Points, in no order, along strands that fork, close into loops and pass close to each other.
(in the rows, 128 means zero)
Two points are linked if the straight distance between their rows is under 108. Some points are linked to none.
Bil: [145 125 111  99 145 128 146 123 120 142 132  63 102 222 114 157 158 117
 130  85]
lutal: [ 85 123 149 172 158 107 117 147 169 148  88 125 154 106 118 164  98  88
 112 175]
revo: [114 116 162 159 147 104 111 169 163 141 130 145 176  68 161  77 137 127
 159 148]
sutug: [159 112 106 122 188  87 129  87 177 152 149 115 122  98 129 166 157  85
 130 135]
lil: [140 101 107 124 149 124 132 128  93 121 141 156 116 167 113 117 101  67
 144 112]
Gozuv: [157 143 132  92 134 120 114  58 103 162 135 123 118 104 119 100 201 130
  93 174]
Fuv: [143 106 112  77 133 126  97 164 145 144  91 141 120 125 131 129 167 156
 144 102]
Mefa: [119  63 190 190  95 117 141 156 138 103 113 117 120  58 162 112 141 104
  95 129]
Bovus: [112 158 127 139 199 149 117 127 161 117 156 131 147 150  99 149 134  95
 160 150]
Nedes: [136 154 111  89 166 146  96 148 113 154 121 151 166 192 133  96 136 160
 156 110]
kelu: [162  98 139 180  67 101 128 101 109  96 106 146  95 140 148 178  62 112
  79 141]
gonik: [172 110 145 101 114  92 109 128 168 150 150 127 130 107 192  96 216 117
 153 164]
tona: [127 116 134 142 104 103 114 114 111 147  99 124 106 126  84 173  58 131
  75 169]
tev: [118 164 103 157 123 136 120 144 119 110 138 190 161 112 144  89  89 132
 158 145]
kegi: [144 166  94  76 111 112 124 104 102 160 103 133 121 143 135 106 136 185
 147  89]
gitid: [ 89 117 131 116 161 168 121 158  93 112 156 118 124 119  99  94  94 153
 142  92]
Rof: [113 141  96 190 119 148  93 169 137 106  96 145 149 121 174 140  97 151
  89 131]
Podiv: [177 177 114 124 114 105 112  94 135 145  86 153 108 114 127 121 128 166
 153 103]
sevep: [117 115 133  93  74 139 187 113  82 113 155  81  94 128  87 111 110 160
 137  88]
Diga: [174 138 119 171 163 120 119 177 169 135 131 158 184 135 151 115 122 106
 154 136]
buse: [129 104 135  97 138  76 134 154 163 178 121 125 173  89 192 106 185  95
 143 148]
Bogu: [127 121 162 170  74  63 168 115 167 143 108 126 149  58 190 141 117 110
 129  93]
med: [116 168 139 126 115 166 136 164  92 140  70  85 117 181 123 117 111 160
 110 101]
serof: [140 154 121 115 149 131 147 109 115 166 149  18 113 225 126 120 157 153
 123 125]
dabur: [119  62 127 112  63 127  96 162 100 102 112 133 106 134 155 152  90 194
  88 107]
biba: [148 162 142 156 163 174 167 131 153  76 168 144 123  95 158 116 137  87
 176 112]
Mub: [115 153  96 135 146 180 143 139 107 103  99 164 143 143 161 124 123 126
 123  60]
Nok: [ 98  65 118 124  89 115 172 124  89 154 104  78 136 194 122 134 109 156
  83  71]
vebav: [138 130 140 120 174 133  98 130 150 139 130 153 142  55 151  79 160 153
 157 136]
fuzu: [139 175 151 163 187 177 142 110 135 124  87 150 133 100 130 128 106 101
 111 105]
fabi: [174 198 114 101 158 171 121 151 144 116 199 164 162 157 113 116 115 177
 174 147]
nukav: [167 115 136 145 150  56 148 102 170 173 117 120 136  82 109 159 104  76
 128 147]
tun: [ 87 119 101 119  51  90 140  88 101 128 132 123 137 147  70 143 126 154
 115 129]
pelu: [189  99 122 143  44 112 139 142 106 119  80 148 109 146 137 149 109 114
  80 129]
sor: [128 174 146  82 163 159 101  98 104 154 149 131 143 227 148  92 150 143
 155 135]
Fuz: [107  71 129 122  86 109 118 134 111 121 103 160 135 135 113 116 182 116
 122 123]
fanu: [162 188 110 131 216 185 135 122 143 130 138 130 149 114 129 142 132 124
 107 108]
von: [156 104 162  60 122 121 150 107 163 137 122 152 116 128 137 145 189  90
 153 151]
zopu: [133 138 148 130 122 125 163 142 159 103 159 123 114  72 167 109 155  95
 184 140]
sof: [ 96  93 158 103 134 142 149 104 106 102 127 174 108 108 108 109 140 100
 163  99]
remop: [125 154 128 154 122  93 144 124 176 155  78 137 152  50 192 138 131 127
 122 111]
seteg: [ 93  70 124 150  82  82  92 123 107 125 115 165 135 124 121 126 111 131
 102 158]
dolup: [121 103  95 106 156 145 127 155 156  98 153 128 117 154 158 151 190  80
 159 115]
zerel: [125 152 116 163 152 161 145 169 151 113 122 186 190 125 153 128  99 110
 130 128]
nam: [126 186  84 160 113 152 119 141 114 108 115 100 100  99 127 127 124 163
 110 117]
sipob: [124 120 148 105 170 170 155 120 127  85 166 147  92 107 122 120 130  85
 177 104]
fedi: [135 142  81 122 208 186 131 181 155 125 140 137 171  94 129 149 130 132
 100 109]
muzo: [110 107  89 169 149 104 143 142 148 117 156 146 148  87 152 136  85  76
 138 129]
Par: [147 114 145 116 106  67 156 148 134 193  85 136 172 101 181 111 142  73
 108 151]
bulu: [131 104 134 127 152 138 138 131 105 115 161 108  88  74  75 118 110  95
 121 155]
poka: [127  85 182 186  78  94 143  89 150 101 102 143 120 105 123 186  93 106
  87 149]
kal: [120 135  91  73 123 128 107 146  93 170  97 140 124 107 126 109  93 175
 110 115]
Vavus: [180 149 154 110 110 120 118 118 126 128 125 128  91 141 100 115 150 119
 163 164]
Sido: [ 83 168  81 132  98 150 138 164 121 112 130  74 105 128 119 148  83 191
 128 100]
Fif: [119 183 128 117 106 146 139  91 124 102 131 100  92 164 122 134 183 146
 157 113]
daso: [128 133 119 136  78  92 153  87  79 145 120  99 119 196  74 130 103 132
 116 111]
Kirok: [118 151  98 117 122 120 106 123  82 148 111 169 134 107 138  82 102 136
 124 152]
Sis: [158 153 139 118 152 131 104 124 153 135 151 158 149 115 194  76 179 125
 168 159]
ruto: [161 124 114 112 161 151 104 185 147 123 117 157 145 146 141 116 136 129
 160 112]
Siran: [133 183  79 146 160 137 121 129 127 122 163 140 142 100 104 120  83 132
 143 153]
bude: [105 140 115 138 143 123  99 127  95 124 183  81 124 176  93  83 142 164
 159 127]
Bedu: [147 204  93 138 155 152 109 156 139 117 178 118 150 124  79 122  85 192
 159 140]
busu: [105 110 159 193 124 135  87 152 137  87 103 131 124 126 162 167  77 141
  87 161]
sut: [102 173 143  89 115 154 181 136 110 147 137  38 102 155 115  96 119 192
 162 125]
Sasi: [ 82  80 134 136 157 158 116 160  96 105 141 130 113 107  98 118  95 103
 112 127]
dulid: [120 107 133 141 154 129 106 115 104 167  77  96 125 152 117 157  71 170
  62  71]
Roz: [165 135 120  75 174 150 106 103 148 147 164  85  94 195 136 156 150 135
 134  94]
dag: [ 96 160 106 124 172 188 150 141 132 100 137 126 157 170 131 137 140 156
 145  49]
gid: [131  67 182 105  59 130 110 118  94  93 113 123 118 128 125 173  83 199
  59 139]
sif: [160 116 138 113 169 117 106  64 187 146 197 118  97 113 161 147 176  98
 128 153]
pep: [103 105 135  99 175 141 145 133 150 121 161 132 130 135 163 127 178  46
 151 162]
ziga: [132 154 152 119 144 140 105  88 117 142 181  44  93 193 111 104 169 167
 136 134]
bib: [134  99 112  48 101 129 123 152 153 130 127 117 109  95 107 146 196 166
 141 129]
miza: [ 96  79 175  97  62 131 146 114 105 121 115 112 116 134  86 160  64 189
  96 107]
Bomim: [133 115 127 109 132 107 141  92 119 157 133 115 134  70  80 123 173 100
  84 190]
fikin: [131 153  99 170 134 146 132 115 116 101 107 156 131 131 173 104 169  99
 134  96]
Loso: [167 155  79 169 152  97  91  99 153 132 121 144 133  98 132 127 125 157
 141  95]
suv: [110 178  91  83 118 153 137 166 142 119 120  95 108 153 116 155 124 163
 167 109]
Pupi: [101 130 143 206 178 105 115 153 159 144 152 118 197  64 150  95 125 112
 121 150]
pada: [149 115 177  65 110 141 110  75 178 148 149 145 103 172 150 150 211 109
 122 167]
zem: [131 135 161 178 149 129 121  95 113 132  81 148 118 112 120 115 130 103
 105 122]
denos: [ 97 143 144 180 169 119 123 151 196 117 108 143 166 128 113 162 127  97
 163 144]
refel: [134 106 127  99 101 109 161  94  89 147 152  73 128 187  40 141 137 116
 104 135]
Tubo: [160 111 118 106 127 101 144  92  95 133 153 125 106 177  73 143 129  71
 132 140]
dop: [102 140 151  87 161 166 139 123 128 120 120 108 115 157 121 124 147 163
 165  59]
nef: [123 153 109 136 108 160 102 187 158 108  75 161 146 119 163 141 104 173
 132 103]
didit: [ 82  86 113 181 148 134 112 141 125  89 160 162 139 118 127 138  67 105
 126 119]
gena: [144 171 137 130 182 175  99  95 157 114 177 147 136 133 172 106 180 131
 147 134]
Sosi: [146 156  92  66 144 143 103 146 156 130 160 102 106 169 135 152 152 155
 164 125]
Dos: [116 132 142 155  46 116 168  95 135  97 113 139 117  54 121 134 145 131
 105 146]
vulaz: [134 152 121 136 155 147 127  81 139 112 140 135 114 143 185 121 214  90
 134 122]
nus: [102 150 126 137 189 165 159 157 160  99 178 145 168 147 141 142 142  53
 162 164]
gevid: [ 90 103 165 127  68 135 141 140  86 118 125  98 103 141  98 101  99 191
 131 101]
vug: [142 125 121 153 117 109  85 197 165 132  95 130 127 158  97 155  76 129
 149 160]
Kilem: [126 172 142 110 122 160 113 176 120 143  63 113 111 128 111 123 130 147
 118 157]
rase: [144 104 153  94 109 123 163  78  95 131 121 182 115  72 107  96 131 102
 130 130]
tatov: [166 179 125  97 169 172 116 129 153 139 217 178 187 213 128 130 146 191
 151 129]
piz: [124  59 148 176  87 102 125 140 113 107 124 138 127  93 134  88 179 103
 108 141]
nofe: [ 99 117 107 156 107 101  91 103 101 125 116 121 120 152 131 169  49 168
  81 129]
Zar: [ 86  68  92 153  72  83 113 133 135 108 132 140 131 106 144 181  99 128
  85 168]
fofab: [115 185 130  76  92 133 161 121 125 130 139  68  94 179  96 144 142 166
 168 134]
nede: [160 123 134 120  95 117 161  47  85 123 124 146 109 107  87 118 139 123
 108  92]
savap: [127 139 169  93 151 127  94  98  96 164 101 136 124 138  94  87 160 161
 138 130]
tibit: [ 84 116 119 116  48 104 150  85 127 108 108 175 131  99 105 149 134 145
 132 125]
baz: [168 156 137 102 164 176  84 112 127 128 194 170 152 222 166  91 157 148
 157 119]
mogag: [153 111 168 143 101 136 133  89 101 126  80 143  96 111  97 127 124 134
  88  88]
Dopak: [120 132 161 137 129 131 165 151 127 135 100 142 123 109 136 122 105  58
 136 169]
fogi: [ 77 141  78 104 116 108 127 111 100 128 154 143 139 158 122 106 106 158
 175  98]
bazi: [125  97 175 165  53  60 170  88 156 137 103 149 163  85 149 159 105  96
 105 145]
vazo: [151 119 123 132 171 163 126 141  70 123 171  87 103 143  98  79 106 126
 126  89]
Darob: [104  87  97 130  68 121 127 169  99 120 120  86 113 183 147 154  86 175
  93  88]
Las: [110 109 150 136 158 110 132 111 140 149 127 115 121  39  85 127 125 112
 107 170]
Lele: [156 192 114 148 156 157  99 132 113 125 136  81 106 137 111 109 152 156
 126 137]
fula: [116 104 146 104  97 150 155 147  72 154  79  79 119 181 106 114 142 143
  72 101]
kunop: [126 146 104 169 141 116  86 153 107 118 154 127 149 197  88 102 111 127
 157 148]
fos: [160  96  95 147 138 134 111 167  90 112 146 123 106 154 108 116  69 118
 123  89]
duben: [112  57 190 181 104 126 109 158 120  80 121 136 114  99 181 141  89 119
  89 164]
Vofef: [108  70 136  88 144 104 150 134 150 145 130 142 147  99 150 128 194  70
 137 149]
Fadep: [124 136 102  95 110 109 138 133 155 126 134 131 116  74 141 132 173 126
 155 155]
Geki: [119 151 142 145 153 126 165 167 149 125 155 126 156 126 150 117 109  44
 168 182]
bego: [150 112 134 121 110  83 142  91 146 158  99 150 118  89  76 175  75 113
 107 150]
Riku: [100 106  60 132  94 105 117 138 122 119 128 119 107 118 125 181  83 142
  86 126]
tonu: [ 97  87 164 174 134  86 129 140 147 159 115 105 148  59 132 132 109  94
  82 177]
gota: [156 111 134 153  82  95 144 154 136 153  61 140 136 123 169 144 123  86
  90 152]

How many points has the smallest loop of links through each point below? Write none if it is on no loop.
Bedu | 11
gevid | none
Riku | none

A fork is a point with three links, a tip a point with one. Leave the first point through the second and follow the links. Name the first fork or tip that comes.
Riku; Zar | nef
busu; duben | sif
Dos; tibit | Sasi
fedi; fanu | ruto
Fadep; zopu | fedi
Kilem; med | sevep
sevep; gevid | Kilem
gitid; vazo | Dos
